A landscape with many valleys, sampled at points; each row gives a point and its height.
A ball rolls from a point to the lowest of its 2 nearest points, and stops where none of them is lower. Distance is the straight distance between rows; heights are no part of it.
K406 h=387: [ -5 -32  25  -6 -43  -6  -9  17 -13  45   7  28  18   3   2  -6   1  17
  -3 -43  10  -5  13  -7]
K743 h=224: [ 26  -9  -5  -6  11  -3  -6  22  -2  33  -2  10  22  12 -19   8  12  -2
  10   0 -23 -13  50   0]
K114 h=260: [ -6 -18  -3   7   4   5   3   8 -14  36  -1  -1  12 -13   0  10  16 -13
   6  16 -30  -7  31  13]
K164 h=434: [-13 -36   9   7 -23  -1 -12  18 -15  45  10  16  10  -6  -5 -14 -20  27
   1 -27  -2  13  -1  14]
K182 h=460: [  5   0 -14  24 -15 -18   7  49  17 -21  22   3   7   8  -9  23  17  -4
 -14 -46 -15  21  -6 -10]
K100 h=235: [ -8 -10  13 -12 -36 -25   1  28 -10  41 -14  19  22   3   7 -49  12  22
 -21 -14 -20  20  -6  -3]
K826 h=51: [ -4 -16  -5 -17  -8  24  19 -10 -30  17   7  -5 -21  -5  10   6 -18  -1
  -8  13   7 -24  -1 -14]
K355 h=333: [ 26  35  -8 -20  19  32 -16  -3  21 -42  -7 -17  -3   0 -16  32   2   3
  -2   6  28 -19   4  -9]
K231 h=201: [ 36   4  -8  19   2   7 -19   8  -5  12  -4  -2  11   1 -36  23   1 -16
  26 -10 -11 -20  41  -6]
K81 h=46: [  7 -13  26 -37  -2 -14  -4  26  -8  12  -1  18   1  28 -44 -31 -13  10
 -37 -54 -29  30 -13  -6]
K535 h=349: [ 22  15 -28  28  -7  35 -18  -1  13 -48 -42 -24 -15  -7 -19  11  -9 -11
   2  20  31  -6  18  -7]
K362 h=532: [-19 -24 -17  23  25  14  11 -12  -7 -19  -1 -19 -10 -24  -5  20   7 -25
  20  26 -11   6 -15  16]
K541 h=801: [ -1  15  -9   9 -10 -18  24 -14  12 -19  -9  10 -26  11  28   5  22 -10
   9 -26 -10  -4  -1  -6]
K420 h=420: [ -1  -5 -11   6  -3 -12   5   8  13  -5   9   5  22  -4   8 -19  -9   5
   8  33 -17   0  -4 -12]
K110 h=154: [-13  36   1   6  -4   5  22 -13   1 -49   4   2  -6   2  -4 -15  30 -23
  17  12   0 -10  -7  -2]
K68 h=246: [ 15   2   4 -15  20  -3 -17  15  15  50 -13   8  14   0  -5 -11  -5   6
  -9  10 -11 -13  41  -7]
K474 h=595: [-28   0  17  29  21  19 -24 -12 -18 -35 -35 -31  -3 -19  15  -1 -29 -15
 -13  32  15 -12  24  17]
K650 h=374: [ -8   6  -2  49  -9   4  12   2 -12  -2  19   1  17  -8  -9  11  26  -1
  17 -19  -4  -2   6   3]
K417 h=613: [ 18  35   4  -8  44   4  -6  -4  42 -29   0  -9  15   2  14   3  -9  25
   9  33  20 -10  24   2]
K791 h=157: [  2 -12  -6   3  30   7 -11 -15  16  -7   0   6  -9   0   1   6 -36  -4
 -10  30  -3 -28   6 -23]
K873 h=457: [ -4  14  -7  30  14 -21   2 -34  17 -11   2  14  -6  -8  15 -15 -14   9
  16  -2  -5  -5 -27   7]
K886 h=198: [-41  19  -6  -5  12  -7  20 -10  -2 -27   4  -5 -16 -14   8  -3  -5 -43
  30  13   2 -18  -5  -4]
K629 h=212: [ 18  -2 -26 -19  52  10  -6  19  34  -9  -4 -22  -1  -4   1  26  -1  -5
  -5  30   7  11   8  -8]
K46 h=300: [  1 -19  -1 -19  23  15  25   6  17  -1 -30 -15 -11  -7  31 -12 -15  10
  12  35  16  -2  -7 -17]
K190 h=494: [ 38   6 -20   7  14  22  -6  20 -11  -6  -3 -18   9  21 -20  20 -19  21
  -2  16   6  -6  51   0]
K520 h=439: [-42  12  -1  -4 -17 -24  -8  -6 -14  20  -4 -12  16 -26  41   8   2 -11
  11  40   7  11 -17  21]
K369 h=762: [  8  -5  40   9 -30  17   1 -15  -7 -14  -5 -10  11  -6   7  11  25  16
  -9   0 -14 -13  -3   3]
K187 h=299: [ 17  -1  14  -4 -26 -10   9  27  19  21 -17  19  19  11  -3 -42  21  14
  -8 -36  -5  23  -3  -2]
K690 h=272: [ 23  22 -31 -18  37  -8  -8  57   1   6  -4  -3   1   8 -14 -21  -9  33
 -15 -46 -24  12   4  -9]
K257 h=786: [ -8  -6  24 -11 -29   1   6 -13  12   6 -15 -12  11 -16  24   6  13   2
  -5  35 -14 -21  -6 -11]
K325 h=510: [  6 -19 -27   9   0   4   3  49  25 -18  18  13  23 -14  -4   9   7   2
   5 -19  -8   7 -11 -12]
K652 h=356: [-41 -14  21  -8  15   8 -23 -25  -8   6 -21   5   3 -20  -2  18   2 -11
   2  37  13  -7  31  19]
K370 h=195: [ 33  12   3 -12   0   4  17   6  28 -27  13   6  -8  22   9  -1   2  35
  -8 -11   8   0 -28 -20]
K334 h=484: [ 29   2 -18   1  27   5   1  40   6   1 -11 -16   6  15   3  -3 -19  17
  -6   7   3  -8  26 -23]
K343 h=362: [  8  -9  -5  24 -20 -10  17  25   6  15   6  23   9   0  -9 -40  13  -4
   0 -32  -2   1 -10 -27]
K887 h=229: [  9  19   5  -6  -9   1  21  -6  21 -54  15  18 -11  20 -12   1  30  -1
   3 -15   8   7 -16  16]
K233 h=358: [ 10 -16  36 -14 -15 -12  21  34  18  15 -21  25  11  14 -26 -35  12   2
 -25 -55  15  40  -7  -7]
K704 h=509: [ 19   8  11  21   6  31 -15 -13  -9 -21 -19  -9   0  12 -15  15 -13  16
  12  19   6 -21  38  20]
K648 h=281: [ 18  30  -7 -12  26  21  17 -19  -1 -33  -3 -21  -4   7  -2 -11  -6  15
   3  23  10 -14 -18   2]
K925 h=348: [ 35 -16  -9  -3   8  15 -13  61  12  19 -35  -5  12  -3 -28  -8   6  17
  -1 -45 -29  13  -2  -9]
K913 h=274: [ -1 -10  -7  -8 -18 -12  -7 -21 -20  35   2  23 -15  10   4  -8  -6   8
   8  -1 -26  -5   7  12]
K979 h=571: [-29 -22 -10   4 -57 -38 -10  -6  -7  20  21  32  -2   4   5 -26   2  -8
  -7  12  10  43 -23   9]
K854 h=314: [ -4  -3  13  -2 -25   3   7 -13   7 -22  23  22  -1   2  -4  -7  23   3
  12  -6   5  11 -18  18]
K58 h=372: [ 47  21 -16  -7  24  -2 -25  25  18  -4  14 -19  24  10 -18  40  -4  21
  16 -18  24 -14  26   2]
K551 h=470: [ -5 -13 -26 -13  42  -6  16  -8  18  -3 -16  10 -17  -3  13   8  -6   4
  19   8  -8   8   8  24]
K326 h=438: [ -7  20  -3  -4  -3  14  29 -24 -15  11 -18  -4 -15 -20   8   2  27 -16
   8  16   3 -13   1   8]
K104 h=412: [ 13 -14 -18  -6   9  15  12  16   5  22   2  10  -9   1  -6 -19 -13  12
  -2 -10 -11  13 -10  10]
K574 h=312: [  0   7   0  -5   0 -18  22  35 -15  14   9  10   3  24  -3 -25  -7  22
 -17 -48 -13  13  14  10]
K772 h=232: [ 15 -23  -5 -15 -27  -6 -12   1 -14  47 -17   3  -5   1  -3  -7 -10  15
 -24  -4 -36  -5  -7  -3]
K295 h=261: [ 37  -4   6  10 -12  -1  21  22   2 -10  33  13   4  32 -20  -7 -10  19
 -17 -43  13  30 -14   7]
K798 h=666: [-32  14  11  17   0  25   3 -12 -39 -34   1 -14  -2 -13  11  -5 -24   8
  15   5  14 -28  -5  10]
K373 h=379: [ 30 -16 -15  -8  20  12  -7  32   0  32 -31   7   9  -5 -14 -32 -14  29
  -3 -21 -30  16   2   5]
K762 h=617: [-20  23  25  13  20  25 -35 -12   5 -47 -33  -3 -14 -31   2   9   1 -23
   5  -5  15 -35  25   2]
K300 h=405: [-12 -31   8  -8 -18 -26  27  24   5   7  -4  30 -13  11 -20 -30  11 -14
 -28 -35  17  46  -5  -3]
K87 h=553: [  6 -16  -9 -15  18  -1 -13 -20   8  29  10  17  28 -11 -10   5 -22  16
  12  12   4   8  -2  25]
K896 h=514: [-13  -6  11   8 -43 -38   2 -12   0  11  27   8  11  10  15 -16   5  -3
 -20   8 -18  30 -20   1]
K849 h=241: [-35  12   1 -27  17 -12   8 -20 -11  -1 -20 -26  -4  -8  18  -9 -29 -34
  28  53  25  -7  -3 -10]
K822 h=313: [ 35  -3  -4 -23  -3  13   5  42  16  12 -17   0  -1   5 -16   0  25   3
  -3 -35 -16  -2   9 -16]
K919 h=566: [-31 -14 -13  -2 -56 -26 -12   1 -28  15  -1   2  -5  -3  37  -7   3   8
   2  23   4  34 -39  14]
K330 h=172: [ 48   7 -12 -18  20  20   1  17   3   5  26  -6   2  19 -35   9  -8  13
 -10 -29   3  -5 -19   2]
K683 h=455: [-22  10   3   7  26 -11  14  -5 -10 -11 -15 -17   9 -13  24   4  -6  -7
  10  36  -5  -3  24  14]
K552 h=237: [ -4   4   1 -46   6 -15  26  20  10  15   4  26  -1  11   2 -36   5  11
 -16 -20  10  17 -23   1]
K624 h=547: [-37 -26 -10  -9  -5 -10  25  34  -8   9  21  11  16  -7  -4 -15   9 -24
   3 -12 -19  14 -12   3]
K342 h=411: [-25  23  12  -6  -1  19   2 -45 -34  13 -21 -11 -12 -23   2 -25  11 -21
  10  41   9 -13   8   7]
K195 h=569: [ 11  -4  12  37  26  26 -28 -21   2  -5 -26 -21   1   1 -10  29 -21 -24
 -19  23  14  -5  29  -8]
K773 h=562: [-37   6   2  22 -27 -14   3 -36 -29 -27  -8  -5 -30  -3  22 -33  -6 -10
  20  10 -15  -2 -17  -4]
K339 h=343: [-32  17   1 -27 -23 -35  16  13 -10  28  17   0  17  11  30 -22  -3  23
  -8  10   1  16 -22  19]
K832 h=308: [ 18  24  20 -10  29  10 -11 -33  23 -22 -45 -19 -20   0   3  -3 -13  -1
 -17  35   5 -14  13   4]
K170 h=632: [-21  32  36  15   9   8 -22 -18   2 -37 -18 -11   2 -32  14  -6   2 -12
   4   0  -2 -25  -9  10]
K961 h=269: [ 27   7  22  18  -4 -15 -17 -24   7   1  31  21  16  15 -17  14  -9   0
  16 -39  10  -6 -18   1]
K416 h=360: [ 30  18 -12  16   3 -17  14  14  -3   7  24  -2  14  10  -5  -7  -1  20
  13 -11 -31  -4   8  11]
K303 h=253: [  9  -2   1 -28  10 -11  21  16  11  -9  15  -4  -7  19  30  -7 -20  38
 -16  -7 -12   1 -28  -7]
K407 h=238: [ 18  14 -49 -14  40   0  -3  41  28  -9  -3 -26 -10 -12  -4  28  14   7
  -6  -3  15  15  18   1]
K12 h=311: [-20   1 -11 -46   5 -22   9  17 -11  30  14  -8  16   1  26 -20 -11  24
   0  40   4  14 -15  13]
K118 h=515: [-23 -19  -8   3 -48  -8 -14  -6 -23  12  14  10   8  -5  19 -11 -28  21
   3  23  -1   6 -20  -3]
K244 h=468: [-40   4  33  -1 -28 -13 -10 -33 -34 -10  -7 -33  -9 -15  35  -9  -8 -12
 -15  25  -9   0 -40  -7]
K506 h=551: [ -2 -26 -15  28  30  31 -10  -9  -7 -10 -10 -13  -7 -18 -18  28  -9 -23
   2  18   1   6  10  -7]
K955 h=257: [ 31  18 -52 -22  35 -10  -7  58  23   0   2 -20  -6  -6  -7  -1   7  27
  -9 -31  -7  16  17 -10]
K150 h=310: [ 23  25 -21  20  18  33  -1  -4   2 -41  -5 -16  -8  -6 -14  21   0   2
  -4  10  10 -13  -8 -16]
K84 h=392: [-16  -2  10  32 -10   6   7 -30  -7   2  20  17  10 -18   4   1  11   3
  20  -4   5   7   7  28]
K540 h=421: [-49 -15  41  31 -40   0  -2 -27 -40 -13  14 -33  -8 -15  16  -9  14   3
  -8   6   1   7 -22   5]
K358 h=490: [ -6  -4   1 -17   8  -1   9 -35  -8  13  -9  -7   1 -10  -2  -1   7  -4
  -5  51  -9  18 -31  22]
K632 h=540: [ -7  24  10  25 -18 -13  11 -20 -21 -14  -2 -19  -1  -4  21 -25  -1  -1
  -2  26 -24 -22   2 -10]
K221 h=100: [ -7   6  -2 -19 -20  18 -12 -32 -16  24   0   8 -10  -4   7   9 -28   2
  -9  29  11 -22   6  -7]
K285 h=657: [-33  12  32  32 -17  -1  -9 -26  -8 -54  -9 -11 -22 -23  23  -8  21 -14
   0 -18 -17  -7 -22  18]
K403 h=338: [  5 -11  31 -10 -25 -22   2  -1   5  26  23  24  15  28   5  -6   0  18
  -1 -43  24   4   3  12]
K418 h=766: [ -5   6 -10  26 -18  11 -11  -7  -2 -31  -5  -9 -40  -8  -8  40  27 -15
   6 -34 -12 -13 -11 -13]
K230 h=437: [  3  19 -18  44  20 -10  -4 -11  19 -17 -11   2  -1 -12  -5  -8  -3 -11
  20  11  -2  -4   5   5]
K623 h=385: [ 27   4  -2   8   4  -3  19  23  15 -17  17 -13  22  11   2  -2  20  19
  -4  11 -32  -6   3  -6]
K617 h=137: [ 55  16  -8 -12  10  25   7  16  22   3   8  -6   7   7  -5   4   5  29
  -1 -22  19  -2 -18 -11]
K289 h=461: [ -8 -19   6   6 -19 -30  26  14  14   7  15   8   6  15  13 -17  -3  -8
 -25 -10   9  31 -21  -2]
K479 h=207: [ 41   5 -16 -11  10  11  22  12 -10  -9  29   7  -5  28 -20   6   3  10
 -20 -31 -18  20 -19   9]
K610 h=414: [ 12 -10   6  22 -27  -2  11   9   0  18  36  26  18  12 -29 -20  25 -17
  -2 -33   9  10  -7 -15]
K96 h=526: [ 16  14   5  34  -6   9  -5 -21 -26  -2   4 -17   2  -4  -3  -3  -8   7
   4  21 -21 -16  24  -4]
K662 h=516: [-31 -18  17   2 -29 -18  33 -23 -26  14  11  16 -23  10   6 -13  27 -18
 -13 -13  13  21 -16   6]
K465 h=301: [ 13  -1  14   5  -4 -28  11   8   5  -3  29  19  14  44  -4   3 -16  20
 -23 -45  27  13 -12   1]
K201 h=151: [ 41 -30  -6  27  -4  18 -21  23   2  24 -11   7   1  -5 -22  22   2  -9
  17 -44 -13  -7  14 -10]
K399 h=606: [-35  26   3  16  27   7 -25   1   2 -59 -39 -15 -20 -12   0   4 -17 -23
  -1  13  17 -20  43  16]
K573 h=518: [-15   5  11 -21   8   9  14 -28   5 -24  -8 -13  11 -20   1 -17  -5 -16
  13  53   0  13 -46  10]
K763 h=436: [-20  23 -12  27  37  17  10  -4   1 -26 -23 -23   6   4   6  -5  -8 -24
  11  49  26   5  29   1]
K218 h=249: [ 27  13  -8 -18  16  11  19 -16  13 -14  -4   0 -26  14   8   1  11   8
   1   9  -9 -13 -19 -18]
K817 h=535: [  9  -4  -8  16  32  11 -11 -34   4  16  -1   5  18  -3 -23  13 -12   0
   3  16   3   8   8  29]
K115 h=337: [ 12  -5 -14 -42   6 -18 -10  19  -3  49 -12 -10   7   8  28 -21  -7  35
 -19  44 -18   8   5   1]
K117 h=471: [  0   8 -16   8  19   5  23  24  -6 -10  -5 -15   7  -2  17  21 -12   4
   2   5   2 -10  13  -7]
K576 h=233: [ 27  13  13  34  -7   2 -32 -19 -16  -3  21  -1   4   5 -26  14   5 -17
  22 -23  -3 -24  10  -5]
K365 h=541: [-15 -15  14 -14 -26  14 -12 -21 -20  44  17   3  17 -23  -1  15   5   2
  -9  17  15   7 -15  26]
K349 h=464: [ -7 -22  -9  17  -9   5  39  -1 -22   1  10  15 -21   8  -6  -3  13 -11
 -11 -39   9  28 -14   4]
K749 h=695: [-19  -2  21  36 -21  -2  15  -1  11 -44  -3 -10  -5 -15  20  14  28  -5
 -10 -19  -8   3 -12 -14]
K891 h=649: [-13  16  35  21   3  17  -8 -31 -12 -17 -13 -14   9 -28  17  -7 -16   8
   0   6  19 -12 -12  25]
K529 h=618: [ -9  18  20  18  16  13   1 -14  21 -12  21   4  22 -13   4   3  -5   5
  -2 -10  30  -8 -25  -8]
K451 h=505: [-16 -29  -1   8  -6 -23  13  43  11   0  25  25   5  10 -19   0  12 -24
 -14 -40 -22  15   3 -12]
K801 h=444: [  2 -18 -27  -9  13  11   1   1 -11  37  -4  18  -5 -10 -18 -31 -18  -8
   0  19   6   7 -19  -6]
K98 h=382: [ 62   7 -41 -21   8 -17 -41  35  13  16  -4 -41   9  13 -23  40  -8   7
   7 -27  21   4  20  -1]
K775 h=578: [ 19  -9   7 -19  11  11 -10  -1  19  11  40  16  34   5 -11   3 -13  24
   3  -1   7  -9 -15  11]
K990 h=467: [-19 -24 -12   9 -32  -8  -5  11  11  16   7  18  14  -4  19 -30 -15   9
  14   9  -8   0 -18  -4]
K757 h=165: [-19  -6  -8 -28 -44 -21 -10  26 -18  48  -4  17  -3  -5   8 -17  -1   7
 -22   8 -16   9 -10 -11]
K701 h=135: [-16  12   3 -12  20   6  -9 -37 -10 -10 -12   1 -16   4  -2   1 -37 -10
  -3  32  19 -27  22 -11]
K204 h=287: [ 22   9   1 -19  35  12  -2 -29  14  -6 -29   0 -15  16   4  10  -8  18
  -4  42  -3   3  26  22]
K460 h=60: [ 39  -5   7 -29   6  16   5  11  11 -12   6  -2   5  19   7  -9  -1  44
  11  24   0 -17  20   7]
K829 h=361: [  6 -27  15 -21 -19   7 -10  17   7   5  19  21  -4  15   2  24  -5   1
  -9 -43  -8 -15  -6 -12]
K969 h=181: [-29 -17  12 -45 -12 -26  17  50   4   3   3  25   9  26  -8 -48  -3  15
 -27 -23 -13  33  -7  -5]
K228 h=328: [-22 -22  28  11  -2  20 -21 -27 -31  -1  -6  -8  -8 -13   5  23   4  -7
   0  21 -13 -23  42   6]
K810 h=559: [-33   5  17   3 -41 -24  23 -44 -18  -8  -1  21 -44  24  12 -27  18  -7
 -10  -8  23  16 -12   5]
K537 h=536: [-68 -20   3   1 -25 -16 -10 -25 -44  -4  14  -8 -30  -8  29   6 -16  -6
  21   4   4  11 -19   7]
K116 h=168: [ 23   3 -10  28  11   9 -53   6  20 -30 -25 -12   8  -2 -10  46 -13   7
  22   1  17 -12  41   0]
K454 h=386: [-58  -6  12   1   3  12 -16 -41 -29   3 -10  -9 -22 -29   8  -2   8 -34
  27  34  -1  -4  12  17]
K972 h=231: [-37   1  -1 -16   7  -9  16 -21   1  -7  19  11  -3  -3  20  -6  -6 -25
  12  10  -2  -7 -20 -12]
K480 h=545: [  9  16 -14  -1   0   8   2  40  32 -13  16   5  22 -17  -1  23  17   1
   2 -14  16  -5   4 -26]
K705 h=317: [  0   2  16   7 -34  -7 -18 -49 -27  13   7   2 -20   0  -7  -9  23  -6
   4  13 -21 -15  10  12]
K73 h=506: [  1  -6   2  16 -12  18   3 -34  -4  25  14  21 -16  -5 -11  -5   0 -23
   7  -6  16  -7 -20 -22]
K923 h=733: [ -9   4  16  32 -16  24   0  -7  17 -33 -17  -6 -19 -23  12  17  30  -3
  13 -26  13 -12 -13 -11]
K240 h=184: [ -1  -3  -4  -7  46   6  -4  -4  31 -17 -13  -7   1  14  -4  20 -20 -21
 -14  42  16   1  32 -13]
K88 h=230: [-14 -22  -9  -8 -34 -25  -1   7 -19  36 -13  -9  -9  -8  33  -9   3 -11
  -5  30 -29  -5   1 -18]
K894 h=419: [ 38  21 -15  10 -10 -26  -1  37  30   2  11  -9  24   6 -21  22  33  -8
   8 -44 -11  11  -3  -1]
K167 h=266: [-19   1  14 -14  -3  -6  -1 -23  -4  -8  15  11 -17  -3  -2  20   5 -23
  -4  -7 -21 -15 -10 -19]
K397 h=68: [ 17 -30   1  27 -11  12 -16   0  17  -7  -4   9  -2 -13  -5  18  -5  10
  29 -30 -14 -12   4  -8]
K556 h=485: [-42  -4  -2 -12 -27  -9   3  -4 -28  40  18  -2   9 -21  15   7   9 -26
  -5  15  10  12 -19  16]
K80 h=599: [  7  16  16  -6  32   3 -16 -15  18 -19  21  -3  30  -3   1  16 -17  13
  -2   7  10 -18  -2   5]
K792 h=294: [  2   4  -5  -3  17  16  -7 -22 -10 -31   1 -10 -40  -7 -15  23   1 -29
 -15   7 -24 -16   4 -17]
K903 h=289: [ 19  15  -4 -14  13 -14  -1  54  -2   5   1   8  10  28 -26 -15  -3  25
  -2 -73 -18  16  -1   1]
K996 h=570: [ 17   0 -23   0   7  16  -3  43  23   1 -14  -3  23 -12 -10  29  21  -3
  22  -7  26  -3  28 -10]
K271 h=265: [-23 -13 -11 -21  34   2  11   2  15  15 -11 -13  16  -7  23 -11 -22 -11
  11  50  31   1  -4  -5]
K744 h=221: [-42  14  20  -6  17   2  -1 -21  -3 -35 -12 -20 -14 -23   2 -14 -15 -46
  12  36   8 -19   6  -9]
K553 h=447: [ 21 -25 -33 -15  28  11  10  16  22   5 -10  22  -4  -1  -4  -1   3  11
  16   5 -25   9   2  17]
K745 h=517: [  2  11  13  12  21  13  -9 -36  -2  -6 -12 -10   6 -13 -21  -7   7 -15
  -1  33  -6   3   3  30]
K808 h=502: [-45 -21  17  -4 -40 -30 -16 -28 -29   0   7 -11 -32   2  28   4 -17 -11
 -18   5   8  14 -42  -8]
K50 h=97: [ 64  16  -8 -20  27  26 -13   2  16  -2  -1   0  -3  14 -13   1   4  32
  18  12  19 -10  13  -3]
K412 h=359: [-19 -12  17  31 -31   4 -12 -39 -42  15  21 -18 -26 -12  -3  -1  25  -9
   3   5 -14   2  -4   3]
K433 h=280: [ 28   4 -18 -21  12   0  16  10  19   9 -16  11 -25  13  -1   4  13 -10
   2 -20 -10 -19   6 -24]
K143 h=336: [  1  10 -12  26  -2  -6  20  19 -18  15  13  -1  15   7   6  -4  10  11
  -2 -39 -15   7  10  11]
K857 h=465: [ 12 -22 -20 -27  18   4   5 -21 -11  40 -12   2 -10  -2  -4 -11 -16   0
  -8  43   2  13  -8   1]
K395 h=582: [-18   8  21  27  25  35 -11 -26 -21 -20 -26 -29  -4 -14 -10   9 -18 -31
 -23  35  18 -10  24 -13]
K7 h=295: [-18 -24  -2   9  -1  16   3   1 -19  13  -2  -9   9   1  -5  10  -4 -13
   3  49 -15 -17  37  -7]
K821 h=136: [ 30 -13 -20  19  19   0 -21   1  24  -8 -21   4 -10  -6  -1  42 -18   0
   9  -9  -6 -11  20  -9]
K259 h=303: [ 39  -2  19  11  -1 -13 -17  14  10   6  20  11  23  10 -19  32   9   7
  17 -55  14 -10   0  14]
K578 h=331: [  7  -2   7  -8  16  -1 -10  17   6   9  24  17  21   3  -6  35  -2   4
  15 -45   2 -19  13   1]
K192 h=462: [ -9  -3  18  16 -19   2  15 -13  -1  15  39  27   0   4  -7  -7   8 -27
 -11 -30  18   0  -4 -27]
K14 h=267: [ 13  -8   3 -20  43 -16  -4  -2  21  29 -25  -7  -4  14  19   5  -7  11
  -7  25  -3   3  40   2]
K160 h=104: [-19  -8  -4 -28 -25  16  23   2 -21  -6   4   8  -1  10   9 -12  -6   4
   9  19  22 -23  -9 -22]
K527 h=415: [  9  30 -30  29  25   4   0   9  22  -9 -15 -17  11  -4 -19  15   2 -16
  13  26  21   5  37  -5]
K495 h=784: [  9  15 -31  22  -8  -4  14   7   3 -16  -5   6 -34   0   6  24  27 -10
  17 -42  -5  -4  -2  -6]
K210 h=594: [-47   4  11   4 -43 -18   9 -46 -26 -23  -3  -3 -39   6   8 -34  12 -22
   1   5  11  16 -35  11]
K720 h=390: [ 27  25 -26  22  22  17 -22   1  35 -29 -30 -17  -4  23 -19   7   3   0
   2  30  39  13  32  -5]
K61 h=425: [-24  21  10  13  -1 -15  16 -43   0  -7   8  11  -3   5  34 -13 -16  11
  12   8  12   6 -34  26]
K892 h=355: [ 51  31 -20 -12   6   6 -29  -1  25 -21  -4 -19  -1  10 -29  36   9  -2
  17 -16  21  -8   0  11]
K196 h=381: [-17  21   5 -14  -3 -23  23  -9  -2  -1  28  15   4  23  28 -27  -1  18
  -8   7   6  11 -10  24]
K874 h=380: [-25  15  15 -25  -6  -8 -23 -37   0   7 -15   0  15 -12  17  24  -9  -3
   1  44   1 -16  20  29]
K294 h=406: [-39  18  10 -14 -17 -14 -40 -26 -11  17  -5   4  18 -31  25   9   2  -9
  -6  44  -7  -5  -8  17]
K425 h=279: [-17  -4 -11 -63   7 -11  16  29  -7  39  -2   6  -7  -1  15 -43  -2  16
  -1  13  -4  14 -18  -3]
K726 h=309: [-11  -9  12 -30 -15 -16  18   2   9  13  13  21  -7  25   9   6   4 -13
 -29 -19 -20 -11  -7 -23]
K944 h=394: [ 45   7 -38 -11  -5 -19 -24  51  19   9   2 -34   6  -7 -36  28  13   5
   1 -42   3   0   8  -4]
K782 h=108: [ -2 -29  29 -44 -13 -12   7  32  -2  25  -2  13   7  24 -17 -24   6  13
 -51 -23 -23  25 -16 -10]
K599 h=463: [ 15 -18  11   8 -19   7   8  34 -15  25  12  19  27  13 -47 -22   5  -5
 -11 -51  -8  22   3   3]
K828 h=166: [ 39  -8 -18   4  25  -1 -27  20  27   4   4   4   0  -3 -14  26 -26   9
   3 -28  -5 -13  -5 -24]
K853 h=503: [-18 -21 -11  21  10   7  26 -15 -19 -17  17  -3 -20  -8  -7  15  11 -18
   8 -18 -10  19 -20   2]
K954 h=734: [-22 -12  43  14 -33  -2   8 -19  -7 -11   7   0   1   6  16  15  35 -10
 -22 -19   2  -8 -18 -15]

For each start below, name the point where the ball stops.
K285: K349
K891: K349
K979: K757
K164: K617
K873: K81
K919: K826
K80: K104
K798: K349
K903: K826
K808: K757
